Points on a hilly landscape, in no order, each with its height.
A climber steps from a point to whichever of its 5 nearest points has the largest rise for the distance, and stops where none of them is higher. Distance is the straight distance between rows; heights are no part of it.
dof: [136 143 126 131 122 131 122 141 124 144 135 124 127 120 130 136 130 136
 128 131 131 114 133 132 147 122 139 137 128 141 130 129 128 131 136 126
 130 130]  (h 366)
kav: [140 146 130 122 129 114 124 129 148 133 140 116 163 129 148 125 134 151
 170 115 185 103 128 138 161 134 118 119 127 163  96 116 125 106 116 113
 140 121]  (h 98)
pabo: [141 177 144  87 153  90 136 109 143 116 125 170 162 101 149 110 114 247
  97 155 178 109 118 131 115 108 103  94  62 100  84 151 101  74 107  28
 173 132]  (h 244)
birup: [133 135 137 102 140 103 129 118 136 115 121 159 151 118 142 102 127 188
  77 172 115 129 128 131  79 103 107 112  94  70 121 161 111  99 120  97
 161 130]  (h 348)
guvo: [133 149 124 117 120 124 129 130 145 139 134 107 160 138 142 137 139 134
 185 121 183  95 119 134 162 142 123 130 135 169  90 112 131 107 106 122
 126 115]  (h 232)
dad: [127 107 119 144 122 166 138 140 112 133 118 104  83 136 104 144 126  46
 153 107 105 135 135 119 150 153 147 140 159 152 137 101 151 165 141 173
  99 132]  (h 279)
dat: [122 100 134 148 125 147 116 131 124 129 128 112  79 141 104 143 116  70
 134 130  95 145 136 126 129 142 141 136 143 136 150 117 145 157 129 164
 122 123]  (h 262)
nikig: [114 126 141 103 145  97 111 110 144 102 117 172 150 109 145 105 126 224
  62 176 124 123 120 127  78 102 101 106  88  65 121 178 117  96 113  79
 182 143]  (h 243)
Lolu: [117 113 130 143 100 130 116 125 117 118 131 127  94 135 105 142 117  97
 127 140  92 147 137 131 116 125 146 141 139 132 167 138 142 151 121 160
 129 142]  (h 251)
mef: [134 142 121 133 127 140 134 139 132 137 129  99 161 144 127 123 136 103
 195 109 182  98 114 123 166 153 133 129 130 175  98  86 142 119 103 127
 117 115]  (h 290)
tugu: [134 149 129 118 122 117 121 134 144 130 138 129 140 113 130 134 128 160
 133 125 150 109 123 137 156 130 125 135 121 146 113 134 119 117 124 113
 130 134]  (h 542)
Zut: [128 137 123 127 116 132 130 128 133 131 135 106 137 116 126 128 130 107
 162 120 155  97 131 121 149 138 138 148 134 151 119 113 138 133 131 136
 134 114]  (h 414)
gete: [126 129 123 150 128 162 136 136 120 134 127 112  94 130 110 132 135  77
 148 121 126 132 129 120 157 150 135 141 152 153 127 102 146 154 140 142
 115 118]  (h 385)
luk: [148 151 121 108 159 100 134 123 144 126 130 151 159 110 147 113 129 198
 117 126 153 110 118 117 138 112 112 120 102 119  95 133 111  86 130  69
 156 124]  (h 538)
vefo: [129 135 129 110 137  94 127 120 132 130 129 158 145 128 127 113 129 170
  95 151 112 132 127 131  92 108 121 113 107  75 127 150 107 111 119 106
 146 128]  (h 439)
kodav: [152 166 125 106 128  93 128 125 153 139 134 138 178 118 159 117 126 181
 150 124 189  98 129 141 139 127 122 105 131 156  97 129 113  97 116  91
 142 125]  (h 505)
Vubok: [134 151 123 114 145 111 127 123 133 133 136 144 137 126 135 119 125 165
 103 153 111 138 124 137 118 115 119 115 120 103 130 141 100 115 123 117
 124 118]  (h 319)
Lovaz: [121 117 139 125 136 102 118 111 137 126 131 149 145 128 139 110 129 164
  96 158  96 149 124 125  91  99 112 126 113  69 151 156 113 129 137 111
 149 127]  (h 359)
kug: [127 133 132 136 119 152 124 132 134 139 139 105 115 124 120 134 140  96
 151 106 138 118 131 116 156 141 136 147 135 154 129 110 146 140 131 135
 126 120]  (h 233)
fif: [143 169 128  94 158  98 134 114 149 119 134 165 168 110 159 109 127 225
 110 138 184 100 122 132 113 112 110  93  74 114  76 139 111  84 120  38
 173 126]  (h 490)
Zutav: [122  67 122 162 112 161 131 124  84 130 121 107  58 152  85 146 135  27
 131 103  49 150 141 118 110 142 144 158 160 125 159 133 162 171 150 211
  97 133]  (h 327)
nek: [127 139 126 101 149  95 125 122 139 109 128 156 142 125 134 105 123 185
  94 162 111 129 121 132  87 102 116 116  99  74 130 155 107 103 117  93
 153 127]  (h 428)
vana: [131 101 124 147 108 180 136 147 112 138 115  98 100 132 121 146 127  35
 163  73 116 128 135 124 145 157 151 143 171 163 138 105 145 161 147 186
  83 143]  (h 264)
fiti: [107 128 142 108 156 109 136  98 134  99 129 170 128  98 152 108 131 225
  30 176  97 138 109 118  68  86  96 122  74  51 153 185 116 130 126  78
 187 147]  (h 258)
teb: [134 160 142 106 155 102 131 120 140 115 134 151 151 115 142 113 126 212
 106 141 144 122 113 127 121 109 108 114  87 100 102 148 109  88 133  60
 150 117]  (h 597)
vomaz: [159 168 123  99 144  95 138 133 154 127 131 159 179 108 160 103 125 217
 111 127 187 103 125 124 124 123 118  99 100 119  89 128 109  78 112  56
 153 123]  (h 426)
kur: [134 105 114 152 123 169 145 153 121 125 125  93  99 137 109 132 126  45
 153  85 125 134 139 120 152 158 152 135 160 162 129  90 154 158 140 176
  94 134]  (h 560)
nen: [156 167 123  82 154  89 141 123 161 125 126 163 183 107 153  89 127 224
 129 130 215 105 115 127 125 121 116  87  87 141  74 137 111  66 111  38
 163 119]  (h 322)
forem: [145 142 128 135 111 176 137 154 122 149 117  90 133 163 132 151 124  48
 202  88 175 108 133 143 171 164 158 111 173 212 103  65 135 115 116 165
  83 118]  (h 277)
bitas: [135 122 123 132 120 163 128 139 120 134 124 101 143 142 131 136 135  54
 187  91 161 108 136 125 157 156 156 126 162 185 109  80 142 137 102 151
  98 117]  (h 472)
fis: [123 119 123 131 124 108 118 117 130 119 139 138 124 134 115 129 123 136
 101 147  94 162 129 121 117 125 127 134 135 118 153 146 118 144 131 146
 128 131]  (h 79)
Kul: [126 127 130 150 123 151 126 130 129 137 132 108 103 125 118 131 136  95
 150 122 131 124 128 123 153 138 132 152 134 145 129 104 147 141 141 145
 125 125]  (h 356)
liro: [121 121 123 126 126 110 120 125 121 127 131 127 121 129 123 140 127 141
 115 146 100 148 118 142 132 118 130 135 125 114 152 140 118 131 126 135
 116 125]  (h 130)
vami: [127 128 123 122 136 104 130 124 131 128 129 141 128 129 130 131 126 159
 105 145 109 147 130 139 121 109 125 119 121  99 146 132 108 125 119 120
 126 122]  (h 236)
dev: [130 124 127 137 101 170 144 153 113 147 119  85 129 154 138 152 123  29
 193  69 162 118 142 142 161 152 155 124 182 201 125  69 138 131 125 177
  79 125]  (h 579)
Dibus: [118 149 142  99 157  97 129 108 143 109 128 162 155 116 148 106 127 251
  80 181 149 126 108 133  92 113  88  98  70  77 110 167 109  77 105  56
 175 136]  (h 281)
veteb: [126 116 129 150 100 169 144 158 108 151 115  74 123 156 109 146 137  24
 191  69 142 127 143 147 161 155 152 126 189 198 128  76 148 140 137 191
  73 134]  (h 524)
mavit: [127 127 127 116 137 114 126 114 136 123 130 155 146 131 134 119 127 171
  98 164 112 144 130 132  96 107 116 119 111  73 131 150 109 113 122 107
 144 119]  (h 429)
voful: [126 140 134 131 130 122 125 129 123 131 137 126 109 127 124 147 130 146
 131 139 111 142 123 143 144 123 125 141 134 134 145 129 123 131 131 134
 127 132]  (h 89)
tib: [112  96 131 155 117 130 118 114  98 128 129 113  82 141 110 150 120  76
 111 133  71 152 138 116 103 116 132 159 144 112 186 151 148 172 141 189
 116 138]  (h 302)
popak: [132 141 128 129 107 130 119 132 150 126 143 121 149 123 125 117 132 121
 155 114 167  94 132 120 158 139 128 138 133 164 105 120 140 126 121 123
 129 127]  (h 509)
Zefun: [125 157 130 100 159  98 135 117 144 112 125 151 144 110 142 108 122 213
  89 148 149 121 113 125  98 114 103 108  77  89 106 154 102  80 124  63
 161 130]  (h 423)
dezu: [120 144 126 144 123 143 126 130 136 139 138 109 117 108 127 142 138 109
 147 120 138 118 132 123 153 132 137 139 131 150 128 118 134 139 131 129
 127 125]  (h 294)
Gora: [147 173 125  99 163 100 133 113 149 127 135 152 163 111 152 114 127 207
 114 128 179 103 118 133 125 120 110 105  84 117  88 133 109  88 115  54
 162 123]  (h 561)
fina: [124 141 134 111 136  98 122 113 143 116 120 160 149 111 139 108 119 195
  93 168 120 133 124 134  87 108 115 104  81  66 120 155 105 105 127  93
 164 133]  (h 314)
lopo: [127 126 134 116 147 112 123 120 133 126 134 149 149 123 127 109 136 181
  82 152 104 138 129 124  90 102 106 120 107  59 142 159 117 119 132 101
 155 125]  (h 578)
fibi: [139 150 130 117 128 119 127 140 152 128 131 136 151 119 140 130 126 172
 133 121 152 115 118 137 151 118 116 132 122 139 105 125 116 105 131 106
 132 133]  (h 459)
Gefi: [136 156 124 120 132 118 125 128 136 136 132 140 134 124 127 130 122 165
 113 140 115 129 122 136 134 114 125 124 117 114 117 127 102 106 135 111
 123 123]  (h 362)
lop: [141 110 122 146 107 173 134 148 115 146 118  97 141 151 133 145 128  38
 177  75 152 125 132 123 163 150 144 128 177 185 131  82 155 142 137 175
  85 126]  (h 486)
pab: [121 109 130 116 137 102 124 126 136 117 137 148 144 137 123 121 129 165
  97 153  91 143 124 123  99 111 118 129 119  79 145 159 113 126 139 121
 136 114]  (h 221)
kesib: [125 116 124 151 126 156 134 142 124 133 130 116  84 130 113 143 125  82
 148 122 110 129 130 125 149 152 134 148 142 144 136 105 141 146 135 144
 117 122]  (h 367)
Keki: [118  73 119 164 108 165 131 135  92 144 115 100  69 159  96 147 128  21
 154  90  68 150 140 130 136 158 140 137 178 139 151 118 149 169 142 206
  88 123]  (h 271)
biler: [154 156 127 107 143 107 133 135 140 131 132 150 177 121 160 113 129 192
 118 115 178 106 121 139 146 118 120 114 119 140 102 128 113  94 125  77
 141 126]  (h 755)
vuror: [118  81 125 153 119 157 142 132  97 145 133 109  71 148 105 148 122  36
 148 104  76 146 148 133 134 152 147 138 161 139 148 114 156 168 144 190
 106 123]  (h 438)
Meka: [117  91 130 152 126 146 130 117 105 139 125 108  73 144 102 146 131  52
 130 126  79 160 149 129 110 138 136 145 148 129 167 138 147 168 149 188
 118 129]  (h 475)
Sok: [133 145 126 105 141 108 123 125 139 119 136 149 139 120 129 118 119 180
 100 137 121 128 127 134 113 124 120 116  95  97 123 137 107 108 115  98
 131 125]  (h 306)
zagi: [130 116 127 120 133 107 124 122 133 125 138 155 140 129 126 116 128 157
 100 154  99 147 125 126  99 111 117 121 111  79 146 146 110 120 129 112
 139 115]  (h 315)
konu: [132 131 122 136 116 153 133 131 121 142 141  99 130 127 131 128 140  78
 166 108 148 112 135 120 162 146 147 135 148 166 120  98 148 136 125 148
 112 120]  (h 73)
zanel: [122  80 127 159 126 158 134 118  99 138 116 106  64 146 100 153 129  36
 138 112  69 155 137 127 120 134 136 146 151 132 158 120 155 169 147 190
 111 127]  (h 458)
dugin: [120 123 130 130 122 116 122 131 124 133 141 128 118 134 120 149 116 139
 122 135 101 144 121 135 134 127 128 136 132 121 148 133 117 128 130 135
 124 128]  (h 105)
pori: [128 111 115 144 124 164 138 134 123 133 132 101 109 133 117 121 135  69
 157 107 120 133 124 120 154 156 144 143 154 157 125  97 150 155 138 151
 107 131]  (h 405)
sefi: [125 100 118 151 122 165 143 153  99 144 116  99  70 134 108 145 124  31
 149  94 101 135 139 126 143 158 158 141 175 143 139  99 153 171 145 187
  87 125]  (h 326)
Sidog: [114 134 142 111 145 111 111 105 142 113 128 163 151 109 136 105 130 207
  60 175 119 128 124 126  71  98 104 113  88  57 134 174 120 112 119  85
 181 143]  (h 313)
tapok: [134 125 126 140 130 147 134 136 115 138 132 101 107 125 118 139 133  86
 152 106 131 128 127 126 158 140 139 143 147 157 126 108 160 153 143 144
 116 121]  (h 364)
lup: [114 114 123 148 110 125 109 118 130 122 130 134  96 138 106 135 119 110
 122 145  90 148 128 130 120 118 135 137 138 122 157 139 134 147 124 156
 128 142]  (h 248)
ferun: [157 172 120  92 151  94 135 129 167 128 137 158 177 114 156  93 124 202
 130 126 213 103 119 139 135 129 130  91 103 149  81 123 114  84 103  57
 153 129]  (h 413)
tozi: [141 142 109 127 126 156 131 129 126 131 128  97 153 138 123 128 130  92
 192 107 180 103 114 115 162 159 145 121 146 184  92  81 147 121 100 136
 101 112]  (h 381)
bakul: [123 125 132 148 123 131 130 130 126 138 132 116 103 125 116 143 125 114
 139 132 117 126 124 134 148 131 126 134 133 138 134 125 138 139 139 137
 120 127]  (h 275)
viku: [136 145 123 120 116 116 113 129 144 118 136 117 144 113 133 139 131 146
 144 123 149 112 126 131 153 130 136 137 130 150 108 122 130 121 135 116
 135 138]  (h 576)
Zil: [129 145 127 105 145 100 124 125 147 121 125 148 146 126 133 108 127 199
  92 150 128 129 127 133 115 119 108 108  90  86 112 143 107  99 120  78
 148 124]  (h 330)
Lozar: [136 152 136 118 122 103 121 127 143 144 141 124 163 124 160 127 142 156
 170 117 186  92 124 146 162 140 118 115 126 158  92 120 123  97 113 105
 150 126]  (h 255)
bezul: [145 155 126 117 154 104 136 128 143 115 122 139 152 127 131 116 124 199
 107 137 148 122 120 133 123 123 109 115  99 107 101 130 100  87 131  84
 136 119]  (h 353)
lelo: [118 121 145 117 142  97 128 108 130 123 129 154 142 114 142 110 131 183
  72 172 107 141 129 131  78  98 109 120 100  65 144 173 113 122 124 104
 164 123]  (h 431)
zud: [124 151 129 117 123 114 119 137 125 137 139 124 132 123 125 134 127 154
 111 139 114 135 130 141 133 117 125 123 119 116 133 132 110 125 120 124
 123 133]  (h 304)
vuvum: [145 144 124 118 131 117 128 132 146 123 128 137 144 127 134 122 133 180
 114 123 140 124 127 126 141 121 121 127 114 135 106 126 100 107 136  92
 135 130]  (h 363)
Fep: [120  89 133 160 123 157 125 130 104 143 127 117  71 148 103 141 133  47
 139 123  80 139 137 137 119 145 139 147 153 128 153 120 151 172 141 184
 115 127]  (h 687)
moki: [112 111 119 130 117 109 115 121 120 118 129 146 117 132 113 126 125 136
  86 150  81 155 123 114  99 103 140 145 124  90 166 154 122 160 129 151
 113 129]  (h 86)
Voz: [118 116 130 142 121 137 131 136 127 127 126 117  87 132 108 144 129  93
 141 136 114 143 123 130 152 138 132 137 134 135 140 124 136 147 139 142
 123 128]  (h 339)
zok: [128 140 126 121 108 131 127 131 147 137 131 107 155 130 139 118 141 117
 170 123 180  93 126 119 167 142 130 127 131 171  90 101 135 107 114 125
 128 113]  (h 358)
zuru: [116 112 123 149 117 122 117 109 111 118 134 129  99 131 117 145 126 105
  98 139  76 167 140 116 105 109 132 145 139 110 170 151 130 165 130 169
 119 142]  (h 184)
Sife: [116 113 133 154 116 123 108 112 113 132 130 128  93 132 105 150 120  88
 115 138  86 157 142 129 114 124 141 143 145 122 178 149 141 164 135 175
 123 130]  (h 237)
Zorap: [133 147 129 127 115 129 122 139 140 123 131 113 145 120 128 123 128 139
 145 121 156 101 123 128 154 134 138 142 130 155 112 128 122 116 128 113
 123 130]  (h 543)
Kufa: [114 107 125 134 123 110 120 118 115 107 138 150 115 121 126 131 127 142
  82 145  73 155 137 115  92  97 126 150 125  72 166 162 121 156 147 146
 124 138]  (h 165)
zim: [116  70 126 169 117 151 124 123 105 125 118 106  61 149  88 145 121  42
 119 118  61 151 147 114 106 138 135 160 147 118 168 132 151 171 158 200
 107 132]  (h 321)
ledi: [146 130 115 128 119 151 129 135 119 136 122  96 141 134 132 129 133  67
 179  99 168 107 125 127 154 152 152 122 147 166 104  82 148 135 107 154
  98 126]  (h 401)
raz: [127 106 123 151  99 167 145 155 109 137 107  87 121 150 117 151 128  20
 191  64 137 126 143 127 158 151 147 144 184 199 134  81 153 146 137 189
  83 134]  (h 424)
Loze: [140 126 128 136 119 172 135 153 112 146 121  87 137 157 132 143 119  47
 198  83 167 118 134 138 151 162 154 115 172 203 116  70 147 129 121 169
  89 124]  (h 480)
Kot: [122 126 133 111 143 104 112 107 133 115 125 163 145 127 143 114 129 184
  97 159 112 143 122 118  85 103 114 112  98  70 133 162 115 115 132 102
 152 124]  (h 572)
disu: [137 139 115 123 117 162 127 150 119 141 124  92 145 150 131 143 131  56
 191  91 180 107 122 132 162 162 160 120 156 195  99  69 143 114 105 160
  86 119]  (h 435)
ran: [133 153 127 106 131 105 130 129 145 122 132 153 137 123 133 128 116 181
 104 135 129 124 125 134 128 120 123 123 102 121 118 129 105  99 132 102
 136 123]  (h 333)
govok: [129 102 124 154  99 176 148 157 107 134 108  97 111 148 118 149 132  21
 185  71 133 128 142 133 157 153 153 139 188 183 142  87 153 155 146 193
  70 141]  (h 204)
duda: [108 106 142 122 124 112 128 119 125 101 117 162 125 118 117 112 133 153
  76 155  79 152 133 114  88 103 116 145 114  63 155 173 118 150 150 124
 138 131]  (h 305)
vofo: [128 100 129 151  95 172 149 153 103 145 114  95 105 145 116 153 128  17
 173  67 117 126 141 129 150 154 154 144 178 177 138  86 144 166 150 188
  73 136]  (h 160)
Sut: [122  76 131 162 119 160 124 126  93 144 120  98  62 153 100 148 134  34
 137 107  65 147 144 128 112 145 140 150 154 122 167 129 147 172 141 197
 107 118]  (h 427)
gogi: [118  87 136 165 118 135 116 112 105 126 120 107  67 131 104 156 127  65
 124 130  63 154 149 120 104 124 128 152 141 113 179 141 158 167 144 189
 115 136]  (h 370)
Mag: [115 109 124 140 117 119 108 118 118 128 131 136 101 136 107 145 123 105
 110 135  83 156 137 131 109 107 131 150 143 117 168 152 127 160 129 154
 111 135]  (h 192)
faso: [122 140 133 127 122 121 127 133 132 137 138 126 120 112 121 143 127 136
 127 140 121 135 121 140 143 123 128 144 132 133 132 128 121 133 122 122
 121 131]  (h 249)
rafef: [127  58 124 165 102 163 123 136  85 133 118 107  60 154  85 161 140  18
 143  94  51 158 136 130 122 142 150 149 172 138 160 119 143 176 151 226
  87 132]  (h 260)
dupud: [143 140 136 146 108 191 141 162 119 157 113  80 122 165 120 154 138  27
 220  80 169 104 134 147 179 162 159 109 178 225 114  49 138 126 122 183
  78 126]  (h 57)
keden: [103 139 138 101 147 108 120  99 142 103 135 168 146  98 145 110 129 241
  36 185 116 131 115 120  69  92  96 121  78  64 145 187 110 117 115  85
 182 153]  (h 254)
sifu: [113 113 124 135 113 107 121 116 114 115 132 139  99 123 119 128 121 118
  93 149  69 156 142 118 101 102 136 146 134 102 165 160 121 167 132 158
 119 137]  (h 127)
zudo: [147 173 127  83 153  82 149 116 164 128 137 162 189 104 159  92 124 252
 135 140 224 110 112 126 140 114  97  76  76 131  74 142 112  59 100  27
 182 126]  (h 267)
tife: [132 102 124 144 107 171 147 152 113 148 117  90 126 141 124 144 123  38
 184  69 142 132 134 127 160 158 140 136 181 188 145  82 150 145 140 182
  79 132]  (h 404)
reso: [142 163 126 108 134 103 127 132 142 145 137 131 177 116 160 118 126 181
 146 111 182 110 125 136 150 126 119 117 130 156  96 122 125  99 112 100
 141 127]  (h 446)
Lef: [134 128 118 138 126 159 129 133 117 138 131 100 143 140 129 129 134  68
 176  95 160 107 127 118 153 148 156 121 149 168 119  84 148 138 117 150
 104 114]  (h 395)
sovut: [118 141 138 105 143 105 124 111 143 107 128 159 149 119 141 108 121 206
  90 167 130 132 116 131  94 109 101 106  79  75 116 160 102  94 120  76
 164 135]  (h 256)
pozo: [132 164 127 121 131 112 127 127 127 150 140 121 166 128 146 128 135 145
 177 121 193  87 122 139 159 144 125 122 134 169  91 112 121 114 106 111
 133 109]  (h 190)
tede: [140 140 131 145 105 178 141 159 113 151 118  90 130 155 120 156 129  37
 206  81 175 113 140 146 164 157 166 110 168 213 120  67 135 128 117 171
  80 123]  (h 231)
bebem: [133 148 124 120 127 119 120 138 133 134 140 120 128 119 130 137 129 151
 112 130 114 120 126 143 141 124 138 137 118 138 125 127 120 126 122 112
 127 129]  (h 443)
bap: [145 138 111 126 122 155 126 136 126 125 122  93 148 146 130 140 129  76
 187 107 178 110 126 126 170 163 143 119 141 191  95  71 138 123 105 147
  97 124]  (h 420)
mib: [121 101 123 152 119 173 139 140 116 138 126  99  98 134 110 139 134  53
 155  96 124 133 133 118 157 153 144 141 163 168 124  98 148 155 139 159
  95 134]  (h 425)
kozo: [116 140 142 102 143  95 124 109 144 104 120 167 148 115 141 102 129 218
  84 181 142 124 109 131  79 112 102 102  78  68 111 165 117  92 110  75
 169 141]  (h 175)
Duvu: [112 135 145 107 139 114 122 110 135 109 125 167 147 111 144 112 127 197
  66 171 112 135 129 125  70  94 107 115  87  66 135 175 118 118 124  90
 165 138]  (h 355)
Pid: [118 105 126 128 128 106 129 115 131 102 136 150 136 132 111 112 134 155
  82 149  84 156 136 117  94 110 112 139 116  74 155 158 121 146 139 127
 129 122]  (h 197)
tud: [ 99 117 139 125 143 118 127 111 132  96 116 165 121 112 143 107 129 191
  48 181  83 148 122 118  76  99 103 136  99  59 151 184 114 136 156 106
 166 141]  (h 430)
dadit: [134 118 113 148 122 170 135 136 116 139 131  97 135 136 131 136 130  51
 167  86 151 122 140 113 155 149 149 139 156 170 117  85 146 143 126 163
 102 121]  (h 558)
Dup: [137 145 125 108 136  96 136 132 146 117 118 150 148 127 130 111 123 192
 103 145 135 126 124 138 129 114 115 120  98 100 112 138 100  98 127  87
 140 125]  (h 280)
dokam: [122 107 129 148 127 156 133 135 106 127 119 106  73 133 100 137 120  59
 144 110  99 138 130 124 144 160 147 150 153 141 136 114 148 162 144 163
 106 119]  (h 580)
gak: [132 121 119 139 122 173 130 144 114 149 124  89 137 144 133 138 128  54
 181  81 162 117 129 133 156 152 152 121 164 186 122  72 152 136 115 173
  92 121]  (h 469)
sevu: [122 139 143 104 142 102 125 101 138 107 115 168 150 112 142 100 126 214
  76 178 125 125 121 130  76 107 104 104  86  68 123 170 119  97 114  80
 172 141]  (h 253)
fipum: [121  98 127 151 110 170 141 149 113 136 115 105  84 132 110 148 130  37
 148  91 110 125 141 127 142 159 146 139 174 164 139  93 145 167 145 181
  88 138]  (h 325)
vak: [113 113 137 138 113 139 117 127 117 126 128 120  77 126 104 141 132  84
 134 139 100 146 132 130 136 138 137 132 136 134 153 130 134 156 129 159
 129 130]  (h 303)
pudib: [137 134 121 131 133 140 127 134 135 137 139 107 159 138 126 132 134 106
 192 108 182 105 123 119 161 157 135 133 130 174  95 104 132 114 104 123
 124 109]  (h 205)
lus: [147 172 124  92 148  94 137 118 161 124 133 161 181 107 149  90 116 239
 108 149 200 107 109 127 120 124 110  91  77 115  80 145 110  69 115  27
 176 137]  (h 259)
zazef: [123 106 129 157 127 148 115 125 114 133 123 116  68 144 102 143 123  59
 138 127  87 140 148 133 118 141 145 151 147 131 156 128 144 157 131 174
 117 127]  (h 415)
naf: [115 109 122 127 124 103 126 116 131 116 130 148 124 134 113 116 124 145
  94 152  84 149 132 123 108 102 121 131 126  93 163 164 117 139 130 137
 117 127]  (h 121)
tefe: [120 128 135 144 124 136 124 132 121 131 135 118 105 130 115 149 139 101
 140 133 117 134 128 130 151 135 131 141 135 137 144 120 136 137 129 144
 126 127]  (h 318)
Pib: [109 114 137 115 153 106 123 113 129 108 116 159 131 106 147 105 129 190
  63 171  93 148 123 116  74  92  93 134 105  59 150 178 114 133 145 104
 170 140]  (h 577)
pim: [125 147 139 136 121 128 123 132 133 139 138 120 122 117 125 149 124 120
 141 139 122 118 123 135 155 120 129 138 130 147 134 123 127 140 133 116
 129 129]  (h 283)
takev: [140 129 124 132 111 149 126 134 129 131 129 101 150 132 128 125 129  84
 173 111 166 105 123 123 162 149 146 125 139 176 106 101 140 128 108 140
 113 117]  (h 162)
Mon: [106 136 139 123 152 116 122  99 129 110 127 172 143 105 158 105 124 219
  40 189 111 136 116 115  65  89  97 115  88  64 145 183 111 117 122  82
 174 148]  (h 292)
Nuv: [111 111 124 150 120 114 114 120 108 114 125 141 101 126 122 143 117 107
  89 134  67 168 139 118 102 109 130 147 138  98 176 164 124 174 145 167
 114 134]  (h 148)
Rofil: [149 167 133 106 154  96 135 126 149 126 122 156 164 105 149 115 124 214
 106 133 172 109 115 131 128 109 110 107  81 114  91 138 110  85 126  49
 166 122]  (h 481)
Pesug: [152 166 129  98 149  88 127 124 152 133 134 151 171 117 161 110 121 201
 138 115 198 103 125 140 144 125 121 105 110 153  79 133 114  87 113  68
 154 131]  (h 531)
bimog: [131 140 119 128 131 131 128 130 133 146 136 102 159 137 141 127 138 126
 186 120 194  98 121 136 171 155 131 124 130 182  91 105 140 111 110 114
 127 111]  (h 230)
Kivo: [145 151 124 121 118 112 124 134 147 129 136 124 162 127 151 125 142 177
 142 123 165 114 122 136 162 129 119 123 127 151 106 122 119 109 128 103
 135 129]  (h 195)
Dukis: [105 123 136 114 146 109 127 106 130 100 124 169 125 102 145 103 126 207
  33 177  89 149 120 113  70  97  96 131  91  54 153 186 119 128 144  84
 188 145]  (h 360)
zabog: [111 115 138 119 135 108 120 122 134 113 118 162 128 112 132 103 133 179
  66 169  86 148 126 112  87  93 106 143 106  54 164 182 114 136 151 107
 163 139]  (h 452)
fube: [116 113 137 127 145 103 124 121 123 108 121 152 140 120 144 107 130 178
  75 164  95 149 121 121  79  95 110 130 107  68 152 172 127 120 139 103
 161 128]  (h 419)
dodod: [135 148 124 112 136 104 127 138 148 128 134 140 157 118 157 127 126 178
 122 118 153 116 112 127 149 119 107 131 115 141 103 134 122  95 124  95
 138 123]  (h 467)
siga: [124  92 120 162 111 171 143 152  96 139 114  99  70 139 110 155 127  19
 161  80  85 139 136 132 139 157 153 140 187 163 152 101 146 172 143 193
  79 136]  (h 295)
dipe: [122 110 130 122 132 109 124 124 130 108 132 161 139 122 120 109 126 162
  82 156  97 146 135 114  94 108 103 139 113  72 144 164 109 134 149 122
 137 131]  (h 199)

Where does a climber stop that starts at each point below?
vami: viku
moki: Pib
ran: viku
liro: viku
mef: dadit

Call two points neighbours if one is among the 5 nearest of the other. Go from one point of each pair to the other, from neighbour to neighbour, staying as high as possible. Name the lowest point that can't be avoided.
teb and dev: mef
dokam and Pib: dezu
dev and dadit: lop
Pib and lopo: lelo
teb and biler: luk
